Points, in no order, along strands that fork and pass close to each other.
(in the rows, 128 means zero)
Two points are linked if the straight distance between their rows is under 171. Some points are linked to none.
Z_448: [105  87 149 122 102 142 107 176 129  90 167 135 164 168  87 177 121 141
  75  93 115 100 198 128 126 117 142 143  63 154 108 132 128 165 146 148
 132  92]
Z_536: [155 121  74 166 138 149 115 107 107 112 125 134 106 149  71 153 108 150
  70 109 147  88 144 141 179 136 140 150 114 163 187 126  59 107  73 172
 156 116]
Z_865: [149 131 128 122 126 103 157 136  65 139 110 121 122  99 125 138 132  69
 183 169 168  85  86 154  47 159 128 131 160 140  93 173 119 138 162 124
 143 183]
Z_630: [163  81 131 116 178  67 162  93 144  89 117 139 136 107 149 112 115  91
 122 118 101 106 102  97 165 149 100 125 209 118 155 149 146  94 114  92
  99 127]
Z_860: [173 117 115 136  76 143  88 212  77 132 167  36 153 143 183 162 131  93
 160 106 161 154 140 160 103 106 167 136 115 109 123  91 153 126 161 133
 168 152]
Z_33: [129 130 161 108 125 176 134  98 138 126 113 184 125 143  90 124 151 156
  86  92 104 170 170 141 133 163 133 166  99 198 127 158 117 134  96 159
 135 176]
Z_434: [108 163 159  90  79 154  82 156 122 167 126  99 118 144 144 148 191 166
 170 125 107 172 160 126 106 106 159 127  94  90 110 111 169  71 118 110
 176 178]
Z_257: [175 140 168  97 143 184 143  66 150 123 131 165 142 135 160 120  98 147
  76 126 113 150 115  98  92 120 110 152 168 109 118 124 143 147  92  83
 110 110]
Z_123: [ 59 129 116 106 124 138 156 144 147 141  84 105 111 141 100 133 132 168
 121 128  83 122 175 115 144 110 116 190  97 150  87 104 100 118 114 135
  70 139]
Z_754: [164 108 128 135 154 157 124 149 121 136 155 103  88 132 116 136 102 134
  89 151 128 114 124 178 128  75 195 104 140 154 156 115  79 109 145 119
 103 159]
Z_686: [141 117 158 108 110 191 155 114 141 147 106 168 137 127 143 115 164 160
  72 138 131 180 122 105  63  90 115 104 174 168 122 140 129 150  92  88
  85 169]
Z_868: [ 84  73 102 143  97  88  75 138 158 133  93 104 153 128 115 113 189 106
 159  98 100 185 125 136 165 137  80 127 127 110 124 136 181 110 117 131
 105 136]
Z_403: [120 206  98 128 138 160 152  90 106 175 123  92  88 105 182 114 109 184
 126 162 164 117  77 105 106 143 176 114 139  77 112 115  87 133 136 124
 150  86]
Z_504: [185 137 125 184 144  81 126 175  83 173 122 108 138 122 124 131  73  60
 195 131  97 122 108 177 149 138 143 108 131 132 101 127 153  76 112 131
 151 166]
Z_250: [122 147 113 125  70 187  87  99 111 187 146  96 109 113 154 165 155  93
 173 167 143 178 139 151  71  99 114 138 109 114 181  92 136 108 104  99
 156 198]
Z_625: [136 123 134  42 114 109 127 115 138  86  98 166 115 112 182 123 132 125
 170 154 122 104 103 110 161 117  49 127 160  95 132 125 175 129 139 146
  95 108]
Z_951: [121  61  61 104 153  87 179  82 131 129 103 126  85 106 146 143 103 112
 147 149 115  86  86  88 160 171  97 140 169  86 158 135 140 106 121 129
  78 160]
Z_636: [ 86 106 175  97 133 113 118 143 172 139  95 166 116 142 103 103 178 187
 120 110 100 136 123 137 131 179 134 135 121 115  40 151 188 109 145 103
 117 160]
Z_729: [180  99 120 166 112 145  82 180  97 132  90 134 141 156 166  94 139 110
 175  89 153 173 118 133 132 116 168 145 178 121  93 131 110 109 117 113
 135 112]
Z_782: [166  74 114 105  98 151 142 170  98 107 154 118 159 132 173 116 103  65
 173 103 167 177  86 121 110 145 124 153 181  98 108 138 160 193 162 106
 140 183]
Z_758: [125 132 137 141 116 121 105 130 133 137 101  95 118 119  99  90 161 118
 158 141 150 138 121 164  74  97 141 152 133 139  64 133  94 105 143  85
 119 169]
Z_87: [112 131  87 159 105  98 149 126 103 168 147 118 121 118 143 144 116 117
 192 175 140  89 117 113 156  85 129 108 104  83 121 105 146 105 131 139
 135 110]
Z_796: [105 208 143 124 140 108 139 146 146  94 121 146 126 123 130  92 122 194
  76 119 142 106 145 150 170 135 149  74 115 211 118 116  93 113 125 175
 138  45]
Z_908: [138 131 135 135 115 155  90 120 154 125 102 110 120 132  85 127 131 127
 116 155 145  95 140 187 119  57 144 135 133 178 112  96  69  77 116 113
 103 142]
Z_32: [108  99  79 187 104  96 104 156 114 180 136  74 103 123 106 188 132 113
 164 143 130  88 128 163 144 130 150 100  89 100  85  97 150 109 162 142
 131 100]
Z_384: [133 175 117 109 124 171 127  69 139 161 137 175  98 114  98 116 117 166
  68  97  98 204 158 156 163 136 123 128 128 197 187 113 106 128  66 162
 158 126]
Z_614: [134 166  77 128 142 114  81  96 176  93 111 101 127 109 114  96 110 140
 110  81  61 162 101 167 151 173  84 127 116 115 198 143 108 129  83 155
  89 105]
Z_62: [128 198 104 111 127 128 124  63 144 119 119 160 122  91 152  88  94 149
 106  93  79 165 119 123 172 171 120 117 127 175 217 120  96 121  80 182
 122 109]
Z_556: [142 141 155 148 174 117 153 119 126  75 106 169 162 136 116 156 146 128
 103 127 154 100 112  96 135 185 106 118 146 157 169 174 144 127 105 163
 194 112]
Z_205: [143 117 105 123 135 146 120  62 161 144 154 145  80 112  84 114 140 132
 117 134 125 161  91 156  90 178 115 118 118 103 152 136 116 154 106 102
 144 136]
Z_494: [176 132 154  66 171 129 115 107 108 103 111 111 117 134 137  87 137 136
 135 133 159 145  95 122  91 142  92 189 217  95  76 160 108 120 154  74
 134 127]
Z_728: [154 111 176 133 121 166 160  90 150 137 162 148 146 134 128 166  92 109
 124 121 181 103 167  88 164 108 129 126 158 149 151 116 127  99 115 109
 173 187]
Z_799: [139 148 161 103 163  89 140 137 136 110 112 160 145 130 127 109  79  50
 146 105  92 161  88 152 177 139 131 125 142 117 126 160 168 136 157 136
  97 110]
Z_425: [180 129 162 105 167 132 163 162 102  87 110 175 112 146 168 158 120 113
 147 138 178  74  98 106 131 155 118  94 171 143 127 149 178 109 141 160
 179 114]
Z_242: [102 106 138 181 149 136 142 139 130 134  78 193 140 126  95 129 149 116
 131  90 107 158 144 145 108 173 133 122 105 181 109 178 144 143 106 160
 133 163]
Z_402: [116 153  98  90 135 134 129 108 119 113  50 130 105  99 149  98 133 126
 150 186 114  71  62 115 108 134  84 145 176  84  98 152 173 127 159 169
 112  94]
Z_418: [130  63 105 158  81 136 167 139  99 129 170 150 173 115 154 150 109  86
 155 119 172 154 127 103  99 155 130 148 130 128 142 135 157 205 128 108
 165 191]
Z_23: [ 73  66 125 137  97 121 110  87 139 156 175 142 113 121 101 147 171 161
 108 166  94 123 153 138 131 106 130 103  89 120 122  98 147 151 123  91
  99 143]
Z_581: [ 89 136 107 161 113 120 176 130 109 175 134 144 119 124 155 143 132  91
 149 145 138 147 174 138 101  74 205  96  85 184 134 103 104 129 130 148
  95 165]
Z_784: [132 120 153 118 136 111 132 171  73  99 158 133 129 104 161 105 149  79
 148 185  95 141 142 189  84  57 158 123 146 160 138 142 148 116 143 114
 110 175]
Z_756: [ 95 126 168 149 115 135 180 138 126 126 184 171 161 146 115 137 122 111
 102 137 174 142 138 103 110 150 138 135  88 120 127 149 153 189 160 127
 177 154]
Z_170: [137  58  83 135 128  86  72 173 106 106 119  90 138 120 123 140 148  98
 173  98  62 130 119 173 154 136  84 137 112 105 133 113 183  87 125 140
 124 144]
Z_249: [163 150 189  59 165 145 132 111 165  88 150 140 138 170 117 148  61 151
  89 122 125 103 137 112 158 124 128 197 159 118 100  94 107  96 161 113
 125 109]
Z_199: [163 126 142 165  72 127  59 182 137 142 155 102 189 155 130 154 157  91
 151  69 152 152 156 137 114 131 167 107  97 103 122 120 173 128 147 116
 203 163]
Z_166: [141  61 138  97 137 104 138 172 127 120 130 101 146 170 131 126 117 147
 164  83 132 129 122  77 164 159 106 177 210  89  81 104 149  88 142  84
 129 169]
Z_899: [166  88  88 159 125 115  88 122 108 114 164 135 145 113 145 127 105 129
 178 167  95  64 106 143 158  71 135 125 135  79 147 111 153 111 112 102
 127 100]
Z_505: [174 133 138 167  95  91  84 163 130 144 115  93 112 141 123 141 123  52
 189  83 143 133 121 195 180 133 158  92 121 149  94  87 149  85 145 131
 162 138]
Z_155: [ 79 194 137 104 108 160 147 117 138 120 157 136 128 156 110 124 130 154
  94 155 148 136 172 134 135  71 149 148  85 126 116 116 101 142 132 122
 154  85]
Z_526: [ 97 184 136  74 118 163 167 155 135 115 120 127 118 141 166  80 130 163
 127 181 163 130 123 133 112  66 143 142 155 127  87 114 115 133 145 108
 134  63]
Z_263: [108 121 143 143 145 102 193 176  93 150 153 155 129 127 160 143 126 127
 133 108 139 133 117  74 131 187 170  89 115 108 124 154 173 159 172 140
 178 148]
Z_324: [167 131 158 160 123  92 126  96 116 131 103 127 177 101 166 117 115 137
 127  80 124  99 102  80  54 142 119 122 125 118  76 170 113 154 138 142
  70 134]
Z_161: [157 173 143 169 159 154 116 103 119 104 127 141 136 146  71 128 122 143
  78 110 170 116 137 140 142 150 144 118 121 175 188 169  84 134  95 185
 200  98]
Z_421: [142  96 115 150  94 130 167 127  60 158 109 152 150  93 147 142 133  92
 177 181 131 107  81 129  60  94 139  94 164 121  92 170 169 123 143 141
 100 190]
Z_945: [124 183 157 111 135 128 118 152 164 134 131  81  96 140 104  97 172 161
 122 173 177 127 111 135  99 117 137 100 130 106  86 116 133  91 165 106
 162 162]
Z_723: [136 134 176 164 157 127 161 162 150 134  65 176 161 142 100 138  95  71
 128  73 145 116 139 147 116 138 130 120 122 218  99 152 116 116 133 159
 101 150]
Z_95: [118 143 160 125 208 129 184 110 124 131 163 164 113 137  88  83 112 170
  75 145 123 133 149 131 166 121 182 103 161 134 158 157 136 107  94 119
 170 108]
Z_57: [174 137 108 138 153 113  80 117 129  65 145 110 117 130 149  97  85  71
 122 120 124 125  73 156 154 125 138 125 149  69 182 143 116 145 139 122
 120  59]
Z_982: [ 96 167 128 129 155  89 153 158 130 150  74 139 110  86 128  88 168 156
 144 162  97 126 107 143 136 127 160  71 150 167 124 150 137  82 106 165
  94 147]
Z_283: [ 66 156 123 142 104 136 131 104 141 144 140 146 122 149 113 138 140 125
  84 149 149 167 178 150 142  62 169  91  88 173 166 115 127 138 124 168
 112  98]
Z_928: [108 126 176 115 148  78 148 116 174 129 165 123 144 148  32 111 139 136
 119 141 155 119 154  91 149 139 100 142 142 123 142 119 100  90 107  74
 197 155]
Z_836: [137 131 147 128 104 155 165 210  77 124 177  87 155 148 190 109 100  88
 162 130 172 173 126 127 116  85 167 136 156  85 133 120 148 158 176 114
 150 142]
Z_973: [ 85 140 106 118 108 124 112 151 136 158 143  92 109 134 127 192 137 156
 138  95 112 157 190 127 180 121 124 127  74 131 219  79 111 117 104 167
 141 139]
Z_293: [104 183 128 115 199 112 131 190  97  95 121  91 134 141 109 113 127 109
 127 141 116 170 124 151 161 112 126 145 106  97 201 163 154 116 141 164
 145  84]
Z_739: [102 162 156 131 125 117 140 151 189 132 159 110  98 150  61 103 172 130
 133 170 197 138 138 137 142  86 136  96 147 138 138 104  80  77 128  92
 187 187]
Z_338: [156 104 131 169 132 148 119 123 104 140 103 141 173 133 142 129 126 165
 115  82 133 108 128  77  69 188 146 162 122  93  44 164 137 154 127 113
 135 104]
Z_64: [160 122 118 152  82 126  67 102 148 127  77  93 133 125 133 122 175 161
 142 108 187  96  86 100  91 156  78 102 148 100 101 138 103 111 126 124
 142 156]
Z_258: [ 87 186 139 111 127 157 161 109 151  98 113 122 124 126 112 122 148 231
  44  91 150 124 141 107 141 175 108  88 125 191 135 130 109 130 123 167
 159  90]
Z_476: [104  87 138  86 120 133 129 160 126 124 117 144 130 136 148 164 101 124
 150 110  76 114 174 137 145  99  94 175  91 156 100  92 135 108 153 138
  53 137]
Z_375: [105  68 144 121 130 139 120 154 136 106 104 152 163 145 119 115 175 182
 101 106 113 150 135  83  91 169 118 165 150  90  56 163 179 151 130  83
 134 148]
Z_329: [119 188  89  85 123 151 155  52 125 148 103 101 118  74 167  98  97 176
  93 162 119 103  73 130 101 132 132 127 187 104  97 124  97 133 122 106
 103  70]
Z_389: [153 120 142 161 129 107 105 194 118 145 121 152 128 128 164  88  96 109
 166  54 109 160 182 127 141 122 189 154 140 163 105 126  80  98 122  96
 129 138]
Z_395: [136 108  69 136 124 125  55 121 141  81 140 129  81 116 115 144 170 125
 158 148 146  97 113 176 151 181 115 105  86 108 163 126 142 136 122 153
 181  93]
Z_684: [105 172 139 125 120 147 100  77 153 132 135 100 140 107 109 131 165 151
  62 167 133 159 109 147  60 104 114 113  86 103 110 142 146 202 137 118
  97  61]
Z_335: [ 94 120 137  95 109 136 111 152 131 127 150 140  77 120 141 148 193 139
 155 148 138 120 177 177 121 135 152  94  83 195 170 106 116 110 126 133
 160 179]
Z_571: [128 104 111 131 143 159  98 152 117 120 131 109 140 156  97  90 149 186
 105 167 102 126 120 105 128  81 147 177 155  75 105 128 142 132 117  78
 166  81]
Z_839: [ 96 114 128 123 126 109 118 168 143 128 105 155 104 144 127 123 177 181
 156 105 103 101 142 106 171 173 132 108 102 114  66 129 173 133 149 139
 122  96]
Z_847: [114 119 114 122 138 108 127 202  91 117  97  97  90 135 160 122 150  73
 168 155 155  82 130 150 100 108 134 108 148 156  98 116 131 133 180 142
  94  88]
Z_643: [138 142 192 114 155 176 177 116 133 115 180 192 147 159 135 112 106 137
  58 143 155 135 179  87 149  97 170 133 164 153 158 124 116 129 101 108
 182 135]
Z_53: [169 131 139 118 157  97 128 137  79 118 110  88 140 160 149  87 139 131
 173  95 128 150  99  88 140 142 110 165 191  45  83 135 152  90 151 104
 157 125]
Z_772: [ 97 153 111  80 137 188 138 126 161 114 118 104  95 131 131 138 119 221
  52 100 120 141 120 142 165 162 121 119 124 123 123  95 125 141 131 130
 128  82]
Z_435: [114 186 135  88 130 125 119  82 150 151 128 150  89 104 134 113 134 132
 172 151 120 161 111 149 148 148 122 127 107 128 146 127 128 115 114 113
 162 145]
Z_159: [ 52 137  94 134  84 117 138  91 160 148  78 119 157 127 110 126 166 187
 126 122 127 152 149  79 129 155  80 160  98 162 102 104 100 145  94 149
  93 125]
Z_763: [161 145 188  75 146 156 145  63 170 118 168 143 134 146 119 164 107 171
  67 112 110 113 170  65 143 161 118 175 153  93 106 104 125 111 111  76
 161 106]
Z_873: [143 123 163 103 136 131 135 148 115  70 149 165  86 135  95 137 162 144
 126 165 131  59 188 169 110 125 137 117 105 210 133 114  98 107 140 142
 162 161]
Z_462: [126 110 129 149 142 124 121 187  88 125 127 112 159 140  92 117 132 139
 150 166 103 107 140 131  94  93 130 177 117 110  83 130 147 109 135 108
 138 136]
Z_210: [132  76 103 130 157 111  84 148 160  83 127 140 107 143  73 137 154 165
 121 154 125  52 110 150 182 153  83 109 124 121 150 124 128 129 121 135
 164 101]
Z_197: [ 84 157 129 133 104 109  96 149 120 117 109 158 153 138 213 140 180 159
 134  85 132 173 165 103 112 144 165 112  78 167 129 102 136 164 130 180
  96  66]
Z_61: [109 173 163 168 172  71 195 141 108 159 106 153 158 119 110  97 132 129
 149 152  81 104 132  94 108  98 127 111 110 149  89 157 149  83 115 145
 102 148]
Z_327: [128 121 103 157 145 150  95 155 117  78 118  92 151 138  96 166 135  65
  90 125 169 145 124 170 101 107 119 156 104 157 186 152  96 164 138 151
 108  86]
Z_65: [185  66  90 189  88 115  66 151  88 133 131 153 128 116 175 105 147 119
 183 107 131 136 107 160  85 137 181 106 144 108  84 144 158 122 120 105
 138 145]
Z_347: [158 128 146 159 126 126 108  80 141 145 144  97 144  93 147 140 103 118
  86  81  93 123 135 122  67 119 125 130 103 109 114 137  82 168 149 118
  36 162]
Z_134: [113 152 109 133 145 151 163 118 121 173 100 137 116 111 111 145  86  76
 171 162 151 154  95 130 137 118 133 132 140 135 168 136 108 112 116 133
 145 177]
Z_872: [105 153  87 125  94 183 127  36 181 143 120 115 135 109  89 129 109 107
  73 154 109 183  81 154  96 108  80 122 109 113 147 118 127 193 102 123
  64  79]
Z_162: [156 124 172  95 179 135 144 123 130 102 132  95 126 158 124 147  94 133
 100 122 155  88 108 108  77 152 110 171 157 121  72 135  98 107 181  98
 108 142]
Z_946: [151 134  97 128  86 128  45  93 143  70 122 105 107 124 173 163 162  78
 171  89 159 120 133 163  89 180 108 121  82 128 175 115 116 134 143 157
 136 116]
Z_775: [140 175 114 133 151 204 148 160 101 152 108  94 116 150 152 123 120 155
 109 181 184 140  84 139 102  97 179 146 156  80 115 133 127 135 145 112
 141  95]
Z_557: [138 138  87 174 145 128  95 118 116 103 111 127 147 125 148 126 124 130
  91  83  86 137 149 127 123 160 156 146  66 131 115 152  98 168 120 159
  96  39]
Z_157: [167 137  90 117 130 116  77  91  99 111 143 114 119  99 146  83 141 156
 135 178  75 109 124 147 122  84 108 141 121  99 161 131 122  97  90 103
 117 100]
Z_698: [147  96 123 114 151 123  54 143 104 106 184  93 146 128 134  98 160 150
 102 146  84 169 148 153 140  76 142 148 132  70 171 116 143 119 118  73
 136  67]
Z_97: [166 111 165  72 127 155 156 142 137  82 112 189  84 147 153 154 125 161
 128 152 159  59 140 129 134 144 130 122 147 173 114 100 117 110 138 141
 148 150]
Z_656: [155 132 164 111 122  81 149 107 131 150 167 117 164  88 129 140  87  74
 183 106  87 122 129 116 155 126  65 115 105 116 151 127 190 114 152 153
 135 214]
Z_140: [148 166 105 103 141 120  82 109 163  97 130  74 101  97 124  85 138  99
  96 115 123 176  71 159 141 139  89  92 133  93 192 147 124 160 124 128
  91  87]
Z_203: [114  78 136 133 122 130 164  51 151 141 164 176 131 102 100 110 145 138
 101 172 110 119 116 124 104 133 109 114 133 117 134 139 145 166 104  82
 128 159]
Z_290: [188  40  79 145  98 108  55 190  72  91 103 130 122 130 158 120 162 106
 183 118  71  94 122 169 113 135 117 134 155 119  84 122 167  95 137 136
 120 141]
Z_750: [140 135 146 116 101 107 159 191 100 141 130  94 121 129 134 156 115  56
 183 130 210 114 108 145  92 130 132 109 150 134  75 125 118 145 192 137
 121 168]
Z_565: [124 120 101 160 136 147 124 140 139 102 105 116 125 123 116 125 125  83
  90 132 179 122  90 166 129 136 158 107 159 179 160 155  51 182 142 147
 103  83]
Z_386: [150 113 140 126 123  95 119 159 161 146  77 135 100 117 161 143 120 112
 151  79 139  93  84 133 150 176 131  65 150 166  80 138 131 126 173 162
  68 112]
Z_237: [119 120 113 115 135  95 142 166 121 127  62  95  99 128 131  89 151 143
 131 171 125  55  88 112 134 122 109 110 184 115  81 142 137 153 182 163
  87  65]
Z_227: [141 150 168 149 126 119 139  96 125 155 162 173 133  97 166 107 122  86
 151 138 110 162 150 161  95  93 185 109 114 174 126 140 131 138 128 110
 114 175]
Z_900: [114 159 100 115 107 175 139  67 181 177 144  94 107 115 109 168  95 126
  94 138 125 175  99 114 138 109  59 112 109  86 189  73 115 154 106 136
  68 115]
Z_142: [128 146 119 161  62 157  74 122 109 190 164  96 151 126 175 160 173 122
 159 110 121 192 151 116  94 132 166 118  84  85 155  96 173 123 114 115
 190 174]
Z_11: [134 110 154 120 153 132 136 145 137 144 163 138 120 136 119 110  98 157
 115  84  84 155 173 108 152 129 161 172 130 140 150 115  99 101 109  80
 129 157]
Z_311: [146 116 155 201 106  77 157 185  71 111 142 154 175 131 126 141 109 107
 150 117 134  68 165  76  99 151 104  81 102 159 116 137 144 141 127 159
 157 124]
Z_696: [158 155 172 168 142 114 114 155 158 140  79 170 146 142 133 151  98 102
 136 105 118  88 109 135 140 148 115  76 101 172  72 138 168 108 144 167
 109 112]
Z_457: [147 126 132 143  93 117 126  64 158 142 142 175 141 130 155 157  92 111
 150 104 168  79 130  78 175 132 103 100 121 155 179  91 103 103 101 160
 140 140]
Z_918: [108  67  62 138  98 163 143  82 141 131 129 122 109 137 128 122 125 199
  76 118 133 104 143  82 148 161 119 170 142  98  94 122  97 179 114 104
 106  97]
Z_499: [ 68 122 133 120 123 116 108  97 177 159  75 131 130 110  90 100 181 163
 121 108  97 194 123 112 112 176  63 137 111 134  92 138 161 121 117 110
 108 146]
Z_779: [138 134 159 126 162 136 131 157 124 110 190 115 122 132 107 113 123 103
  67 182 115 165 127 194  78  50 165  98 152 132 131 133 132 129 165  79
  89 159]
Z_516: [ 97  82 123 101 155 115 159 202 119 130 153 114 112 152 141 115 111 136
 168 114 118 146 144 104 180 127 139 173 157 105 152 109 118 106 138  82
 139 153]
Z_712: [114 143  62 202 153 122 115 160  73 144 111  73 115 141 113 179 115 122
 118  84 110 117 147 129 120 181 164 142  54 119 130 126  93 169 148 172
 107  90]
Z_208: [102 175 154 114 113 140 136 105 174 169 121 124 147 111 117 129 130 147
 106 130 117 205 135  97 135  79  63 114 116 133 172 116 122 144  90 131
  87 124]
Z_852: [135 171 144 157 127 146 123 119 139 143 103 116 155 125 159 147  90 123
  84  91 108 128 146 124 123  90 156 126 101 162 117 131  84 157 134 159
  46  95]
Z_289: [146 149 179 128 151  70 161 146 120 139 132 144 150 112 119 130  80  31
 186 110 103 121 107 141 175 140 121 103 141 154 148 154 165  90 136 157
 154 173]
Z_858: [116 162 142 101 226 105 180 154 103 126 106 113 118 137 117 108 130 145
  98 165 104 136  88 122 162 144 160 116 162  91 162 157 177  97 139 143
 156 120]
Z_172: [114  74 121  85 128  82 155  96 147 127 141 149 118 112 130  77 135 115
 104 167 124 126  98 112 129 113  96 111 194 122 146 139 114 151 114  73
  92 110]
Z_15: [115 156 167 138 131  99 143  65 151 131 153 120 130 118  50 112 123 133
 100 140 130  81 165 103 144 131  82 154  81 145 143 124  72 112 101 122
 142 151]
Z_264: [ 91  98 110 151  81 118 143  87 123 174 169 171 130 138 128 162 117 141
 143 168 113  86 166 107 158  84 166 114  65 117  99  82 140 136 130 148
 113 111]
Z_150: [155 105 112 119  87 154 112 116 175 130 125 163 120 128 156 181 118 154
 147  82 133 125 129 101 170 174 114 100 133 128 206  97 131 100  76 157
 178 191]
Z_783: [ 98 120 146  77 149 120 205 156 109 133  91 151 117 127 176 102 125 107
 179 158 157 137 100  88 126 143 138 137 203 127  98 148 138 143 145 127
  90 144]
Z_607: [121 144  78 162 133 120  92  92 138 100 118 103 152 131 109  79 135 109
 158 131 159 156 123 110 133 138  90 190 148 108 175 137  70 119  67 100
 167 101]
Z_307: [162 115 158 175  68  91 109 198 121 126 179  96 185 138 128 147 124 105
 165  96 172  81 150  95 138 119 137  84 124 128 100 110 127 134 135 132
 166 120]
Z_794: [173 140 105 135 172 140  93 140 127  97 104 103 105 132 127 111 108 123
 123 112 160  85  80 155 127 162 146 136 159 111 135 150  74 124 129 115
 130  83]
Z_321: [ 62 111 126 115 129 100 173 155 153 141 151 162 116 133 139 117 150 163
 138 133 126 147 116  81 182 154 154  83 117  94 119 134 164 170 154 142
 113 104]
Z_284: [138  79  90 137 166 141 125 118 139 105 128 147 129 157  66 145 114 168
  82 105 104  86 147 136 198 146 144 144 161 117 172 136 133  98  71 148
 179 114]
Z_245: [112  64  84  83 131 124 166 102 135 141 127 133  77 119 151 156  98 183
 113 124  96 118 115  86 144 155 106 153 148  91 102 116 126 150 142 109
  64 123]
Z_811: [145 116 133 108  77 182  84 115 144 199 131 116 111 122 147 134 133 117
 171 119 135 194 143 123 117  98 131 154 156 124 136  85  85 102 103  63
 146 209]
Z_999: [106 137 151 107 139 148 154 150 136 138 148 101 140 129 122 151  81  91
 119 136 118 180 125 115 130  74 104 124 135 117 186 125 136 132 140 131
 104 171]
Z_669: [118 145 131 160 117 184 114 128  95 125 132 132 145 130 134 171 139  94
  88 156 174 169 145 153  78  88 161  96  98 172 201 141 118 180 129 164
 134 133]
Z_367: [ 49 118 122  96 116 110 124 108 136 144 167 121  71 123 132 159 191 119
 134 158 137 154 180 170  94 116 135 104  50 146 116 109 162 138 154 114
 130 143]
Z_668: [124 148 149 103 156 122 122 151 104  85 132 130 148 143 155 117 126  80
 139 137 116 170 107 148 125 141 110 134 105  88 141 167 199 151 164 142
 143 103]
Z_7: [173  90 114 175 158 128 167  69 100 128 142 144 148 122 105 149  83 100
 118 120  98  69 123  99 132 159 130 145 119 117 145 151 137 130 109 143
 143 154]
Z_733: [122 151 146 133 135  96 142  76 134 130 141 151 148 124  96 126  84  75
 160 117 124 118 164 128 140 130 101 197  84 179 146 125  74 142 121 126
 134 133]
Z_628: [107 130  94  89  88 183 177  55 147 155 162 141 108 130 108 119 125 193
  36 122 129 135 116  98 146 159 102 137 125 129 116  94 133 189  92 121
 115  80]
Z_108: [129 161 170 129 115 145  83 110 144 125 117 114 172 135 139 141 142  91
 118 123 160 165 102 154  78  86 116 125  90  86  88 153 173 171 172 143
 124  98]
Z_916: [ 81 128  73 127 137 117 144 100 138 130 113 112 140 112 115 118  91 132
 153 154 133 110 120  93 176 104  77 188 150 116 167 134  84 128  84 124
 102  75]
Z_469: [148  72 132  77  75 107  95 119 127 110 146 150 115 112 170 152 122 140
 188 117 112 108 152 134 135 113  74 149 132 115 111 100 130 114 147 121
 100 155]
Z_716: [116  88  71 183 150 106 114 157  97 121 137  83 103 135  66 179 131 127
 107 116  93  76 169 177 136 130 155 130  71 146 131 116 108 127 144 143
 119 109]
Z_683: [115 144 150 175 129  88 171 151 124 126 150 151 164 132  98 123 138 161
 120 138 121  66 187  83  97 101 130 106  73 150  99 132 113 122 132 164
 127 109]
Z_570: [111 169  78 115 136 153 182  73 115 125 101 103 132  97 132 101  61 154
  84 147  96 121 100 127 156 118 115 163 146 129 159 139  67 125  89 151
  81  75]

A fork is a point with three links. Follow the links from the first point to the second and name the forks in between, in order.
Z_199, Z_421: Z_636, Z_499
Z_684, Z_403: Z_203, Z_23, Z_87, Z_758, Z_283
Z_395, Z_227: Z_23, Z_87, Z_758
Z_536, Z_289: Z_23, Z_203, Z_668
Z_289, Z_284: Z_668, Z_203, Z_23
Z_733, Z_557: Z_758, Z_87
Z_210, Z_625: Z_23, Z_87, Z_636, Z_499
Z_329, Z_723: Z_283
Z_847, Z_134: Z_499, Z_636, Z_87, Z_23, Z_203
Z_57, Z_108: Z_283, Z_758, Z_87, Z_23, Z_203

A fork is a point with three links, a tip a point with one. Leave the first point through the second and follow the links. Name the first fork or tip that comes.
Z_796, Z_258: Z_203
Z_335, Z_873: Z_946
Z_794, Z_57: Z_386
Z_170, Z_290: Z_686
Z_421, Z_865: Z_499
Z_242, Z_33: Z_283
